Points on a hilly landscape, in no order, each with its height.
A climber steps from a point to whichever of its 2 nearest points has the largest rise for the distance, and stops where none of them is higher. Distance is the straight distance between rows; heights are no part of it.
Z_684 (h 750): [  4 -26  22   9   8  -9 -32   9  -8 -26  -4  24 -11   2 -13  -3  17   6
  11  12 -32 -15  -2  32]
Z_562 (h 809): [  5 -21  13   5  12 -22 -17  12 -16 -27 -13   4 -14   0  -5   3  25 -15
  -5  14 -33  -2   0  32]
Z_685 (h 480): [  3 -37   5   2  20  16 -19  -9  15 -27  -6   0   0 -22   5 -14   5  10
  -2  11 -30  -3   5   7]
Z_138 (h 578): [-26  18  -8  -9  -2  -4   4  16 -19  29   7  17  14  11  -7  -4  -1  -6
  -8 -38   6 -28 -25 -20]
Z_231 (h 197): [  1 -13 -12   6  -2   1  28 -14  14  -1 -16 -18 -10 -19  24  13  12  -9
  11 -12  -2  20  -3  -1]
Z_791 (h 562): [ -3 -16  18  36  -8   8 -17  26  -1  -1 -10  18 -13 -11  -4 -10   4   9
  -8 -12  18 -14  13   5]
Z_639 (h 550): [-13  -2  -2  16   5  24  -7 -14  13  17   9  22   2 -10  24   8   2   9
  26 -29   2  -8 -16 -32]
Z_813 (h 180): [  5  -8 -22  -7   5   3  29 -29   7 -21  -4 -20 -13 -16  36   2   2   1
  27  -6 -14  17  -3  -1]
Z_931 (h 373): [-13 -19  -1  -6   3   4   8 -23  24  28  -1  -5  28  -8  -8  15  13   4
 -20  19 -15  20  -8 -15]
Z_755 (h 797): [ -7   8  -7  -3   0 -23  11  10 -11  25  -4  -7   0  13 -14  14  10 -19
 -21  -5   2   6  -7   5]
Z_93 (h 601): [-13  -5  -3   9  10   5   8 -10   6  18   4  12  -4  -3  26  24   9  -9
  28 -39  -7  -2 -16 -11]
Z_616 (h 551): [ -3 -12   5  10   4  -2 -25   5 -19  22  -6  19  12  -7  -2  -9  13 -21
 -29  -6 -41 -22  -8 -20]
Z_99 (h 629): [  1 -16  20  41 -13   1 -15  29  -5 -12 -11  16 -26 -11  -5  -1   6  -3
   2  -7  24  -6  21  24]
Z_78 (h 668): [ 13  13   7 -14  10  22  -7 -11  16 -17  14   2  10  -2   4 -20 -31  27
  15  14  15   0   5 -10]
Z_43 (h 541): [ 10   1 -14   0   4  23  -7  -7  -8 -14   2   2 -18 -19  27 -25 -19  -8
  20 -19  -6 -23  13 -22]
Z_716 (h 288): [  6  26  -9 -10 -11 -17  25  15  -9 -16  -6 -21 -15   5  -2  -8 -15  -7
   5   5  36  14   4   8]
Z_876 (h 699): [ 18  -2  10   3   5 -12  -2  10  -7 -36  -8   6 -22  -4   5  -1  -8  -5
  13  13  -2   1  22  35]
Z_221 (h 823): [ 14  16   8   5   3 -25   9  13 -20 -22   0   5 -24   8  10  15   1 -16
  25  -3  11   2  13  28]
Z_831 (h 448): [  4 -20   1 -10  13   4  -3 -16  14 -32 -11  -5  -4  -8   9  -7   2   7
   8  22 -31   8  -1  13]
Z_180 (h 672): [  2  14 -12  -5  -2  28  10  -5  -4  -8   0   1  -9 -13  23 -31 -30   4
  10  -5   5 -17   1 -31]
Z_524 (h 657): [  7 -22  20  25   0   4 -20  16 -13   0 -16  15  -5 -15  -8 -14  10  -9
 -21  -4 -12 -13  14   9]
Z_994 (h 221): [ -1  -5 -13  14 -18   8  31 -15  19  -3 -25 -23 -16 -29  22  -4  -1 -11
  -1  -3  21  22   7   2]
Z_955 (h 121): [ 11   9  -3 -30  15  -5  -7 -19  12  -6  26  -8  17  22  -3  22  -2  16
  19  13  -6  13  -6   6]
Z_206 (h 845): [-15  16   6  13  -7  11   7  24   0  -4  -4   8  -9  -9   5 -15 -12   8
   3 -19  31 -10  -3 -18]
Z_833 (h 109): [ -9  -2  -8  -7 -11  -8  23 -17  11  11  -1 -24   1   4   4  31   4 -12
   5   2  29  31   1  10]
Z_462 (h 503): [ -4  -4  10   5   5   6 -20   4 -11  20   3  21  21   1 -12 -15   2   0
 -16   4 -23 -21 -10 -21]
Z_169 (h 702): [ -7  -2 -11 -12   6 -12  14  -6  -2  34   6  -4  -1  25 -11  40  19 -14
  -9 -25   4   6 -15   8]
Z_278 (h 600): [ -4 -27  27  19   2  23 -41   2  10   6   9  35  16  -6 -23 -17  -2  29
  -2   9 -15 -20  11  -3]
Z_259 (h 504): [ -9 -25   2   3  12  12 -26  -3 -11   4   4  18  13 -19   5 -12  22 -16
  -8 -18 -47 -24  -2 -23]
Z_860 (h 300): [ -3  -1   4   4 -16   9  15   0  16 -14 -19 -19  -2 -14  -4 -11 -12   1
 -13  25  36  19  16   6]
Z_699 (h 205): [  2  32 -21 -14   3 -19   7   8 -30   9  19   3  -7  22   1   7 -12 -12
  15 -18  14 -13 -14  -2]
Z_729 (h 704): [  0 -27  25  18   1   0 -41  14 -12 -13   0  36   0   6 -19 -12  15   7
   9   2 -35 -24  15  23]
Z_796 (h 416): [  6  -9   8 -11   4  -2   0 -13  19 -19  -8  -3   9  -4  -4   9   3   6
  -3  36 -16  16   9  16]
Z_823 (h 415): [ 14  12  18  -6  -1   0 -19  11  -1 -19   9  -2   4   9 -16 -15  -9  18
   3  12  21   4  11  11]
Z_286 (h 497): [ -9   2   5  20   1  12 -11  -9  14   1  21  28  -5   2  14   8  -3  22
  47 -25  22  -5   1 -22]
Z_55 (h 563): [  6   9   5 -21   4  19 -10 -12  19  -1  22  -5  28  14   1  -6 -17  36
  12   3  16   8 -18 -20]
Z_885 (h 635): [-19  11  -4   7   0   4  10  10  -8  24  -1  11   2  -7   7 -10  -6 -13
  -4 -34   4 -20 -22 -22]
Z_702 (h 512): [ 11  -3  -3  19   4  16  -8  15 -13 -16  -7  -5 -27 -19  19 -28 -17  -5
   2 -22  10 -19  18  -6]
Z_569 (h 708): [  1   4  -9   6  -1 -17  18  10  -9  19 -15  -5  -8  -3   4   1   3 -24
 -14 -12  -5   0  -5  -2]
Z_840 (h 368): [ -8 -16   1  -9 -12  -6   5 -16  17  18 -10 -21  22  -3 -15  12  20  -6
 -35  36 -13  22   6   7]
Z_701 (h 652): [ -9 -36  26  30  -8  11 -41  16   8  -3   5  40   8   2 -27  -7  13  21
   8   1 -23 -15  15  11]
Z_607 (h 52): [  2  22  -4 -17  -5 -16  -5  18 -13   6  12 -29  17  28 -25   3   6   1
 -31  16  -4   0  -9   8]
Z_81 (h 496): [ -2   9 -18 -23  13  14   1 -20  13  12  32   1  25  14   7   9 -18  22
  20 -12  14   7 -24 -29]
Z_382 (h 403): [ -9 -10 -15  -8   4   9  23 -28  17  29   1  -3  18  -3   8  17   2   3
   0  -4 -15  14 -15 -23]
Z_311 (h 559): [  8  -9  -3   4  -7  -8   0   3 -13  12 -20  -7   1 -11  -1 -26   9 -16
 -41   8 -35  -8   5  -3]
Z_756 (h 746): [  8 -19  23  17   0 -20 -20  21 -16 -10 -15  12  -2  -4 -14   3  25 -15
 -22  13 -27  -8  15  27]
Z_149 (h 634): [  2  -9  -9   7   1 -10   6  -1 -12  14 -15  -5  -3  -9   9  -7  15 -29
 -21 -17 -28  -6  -1  -3]
Z_800 (h 37): [ -2 -10   9 -19   7  -9 -19 -10   7  18  26 -15  24  35 -25  41  28   9
 -15  18 -26  14 -11  15]
Z_564 (h 831): [  3  10  -5  -3  12  34   5  -8  12  -9   3   7   0 -12  15 -25 -35  23
  15   1  13 -10   5 -30]
Z_649 (h 590): [ 27  17   5 -18   1 -16  -5  -2   1 -39  -8  -3 -19   2 -10  -4 -21   6
   7  35 -13   2  28  37]
Z_395 (h 74): [ 12  19 -10 -21  -4  -9  -5   4  -6  10  20 -26  14  38 -10  16   2  12
 -11  12   4  11 -12  12]
Z_718 (h 417): [  6  24 -10  -8 -12 -12  22  13 -24  -7 -13 -11 -12  -1   0 -34 -11  -5
 -22  15  -6 -15   7  -2]
Z_709 (h 554): [ -1  24 -16 -14  -4   6  15   1 -14   1   0   2   2  -3  11 -26 -23  -3
   0  -4   0 -16 -11 -27]
Z_995 (h 90): [ -3   9 -25 -20 -13 -15  37 -20   0  21  -3 -34  -9  12  -4  26   8 -10
  -9   4  19  24  -2  16]
Z_724 (h 732): [ -5 -10  22  30 -15 -22 -10  23 -10 -12 -10  16 -20   2 -17  18  23 -12
  10  -5  23   9  16  35]
Z_470 (h 357): [  9   3  14  -2  -5  10  -7  11  12 -20  -6  -3   0  -9 -15 -17 -18  13
  -9  26  30   8  20  12]
Z_10 (h 126): [-13 -12  -6 -15  -1  -1  25 -30  28  -6   5 -26   1   2   9  39   4   1
  28  14  18  36  -5   8]
Z_308 (h 51): [  3   2 -14 -23   6  -3  -1 -11   3  24  19 -22  21  34 -20  32  15   5
 -26   9 -13  11 -12   8]
Z_417 (h 462): [ -5 -15  -9  -2  15  18 -20 -10  -4  -1  10  15   2 -21  19  -6  13 -16
  21 -31 -32 -22  -7 -25]
Z_824 (h 442): [-11   4 -26 -17  14  12  17 -24  10  30  14   4  19  10   5  16 -10   6
   4 -19   2   2 -24 -28]
Z_350 (h 547): [ -4  -1   7   9   4   7  -5  -2   4  16   2  13  11  -5  -3   0   3   4
  -3  -4   1   3  -7 -16]
Z_989 (h 356): [  7  26 -13  -6 -18 -24  30  15 -19  -9 -14 -20 -21  -4  -5 -21  -5 -10
 -19  19  10   0  12  13]
Z_456 (h 741): [  1   5  13   6 -10 -28  -1  17 -13  10  -8  -9  -2   9 -18  15  16 -20
 -18   4  11  11   8  22]
Z_45 (h 709): [ -5  15  -2  17   1   7   7  10  -5  10  -6  10 -13  -9  17  -6 -10 -10
  10 -31  12 -14 -13 -22]
Z_109 (h 242): [  5  30  -8  -6  -4 -20  16  16 -19  -5   4  -3 -12  13   2  -6 -14  -6
   6  -9  25  -4  -2  -1]
Z_245 (h 548): [  5 -15  21   0   9  25 -29 -10  17  -7   4  25  18 -10 -15 -17 -11  26
 -10  20 -18 -13   9  -8]
Z_69 (h 96): [ 14  25 -16 -29   5  -6  -5 -11   3  -1  21 -22  15  28  -6   4 -10  16
  -2  19  -5   5  -7   2]
Z_680 (h 458): [ -8  20  -1   7   3  15  -4  -7  10   4  28  14  -2   8  15   4 -13  22
  45 -30  36  -2 -14 -24]
Z_669 (h 163): [  4   6 -20  -9   8   4  24 -24  10 -13   5  -6  -7  -3  31  13 -12   4
  38   1   0  15  -3  -6]
Z_810 (h 393): [ -6 -23  11  -5  -2   1  -8 -16  27 -10 -10  -9  20  -4 -11  17  14   4
 -12  43 -10  26   7  19]
Z_208 (h 659): [  0   8   6  23  -9  13   9  27  -6 -14 -22  -5 -30 -18   9 -23 -16   0
  -3 -12  32 -12  12   0]
Z_626 (h 843): [  6  11  13  10  -5 -32  -3  15 -22  -4   1   1 -12  15 -13  16  12 -15
  12   0  15   9  15  28]
Z_611 (h 644): [-12  -3 -10  -4  11  -9  17  -9  -3  29   4   7  -3  13  10  35  11 -19
  13 -35  -8  -2 -18   1]
Z_155 (h 483): [  9  10  -5  -8  -7  -1   4   8 -17   1 -13  -4  -1  -4  -7 -31  -7  -4
 -27  22 -21 -18   5  -8]
Z_135 (h 481): [  2   9   6  -8  -2  -3  -1   5   4   1   5 -10  13   7 -11  -1  -4   6
  -4   7  22  12  -4  -7]
Z_704 (h 259): [ -3   4  -6  14 -24  10  27   4  10 -10 -25 -18 -16 -21   9 -14 -11  -7
 -11  10  39  15  10   1]
Z_703 (h 144): [  5   6 -13 -24  13  -6  20 -27  14 -13  17 -10   1   8  11  29  -4   9
  37  11   3  24  -6   6]
Z_89 (h 490): [-18 -21  20  41 -16   7 -17  16  14  12 -14  18   0 -14 -13   5  21  -4
 -16 -14  20   2   3   5]
Z_667 (h 30): [ -1  23  -6 -25  -8 -10  -2  21 -17   3  17 -13  21  23 -18 -18  -5   7
 -34   9 -13 -19 -11  -9]

Call two points neighbours if one is among the 2 nearest of the other. Go from one point of each pair to the other, from neighbour to neighbour, staying as high as possible. Name the lowest point that can't be avoided.
Z_562 and Z_626 => Z_791
Z_350 and Z_616 => Z_462
Z_755 and Z_626 => Z_456

Where does a climber stop that starts at each point below?
Z_716 => Z_755
Z_931 => Z_564
Z_245 => Z_562
Z_607 => Z_350
Z_286 => Z_755
Z_704 => Z_350
Z_800 => Z_350
Z_10 => Z_350
Z_667 => Z_755
Z_680 => Z_755
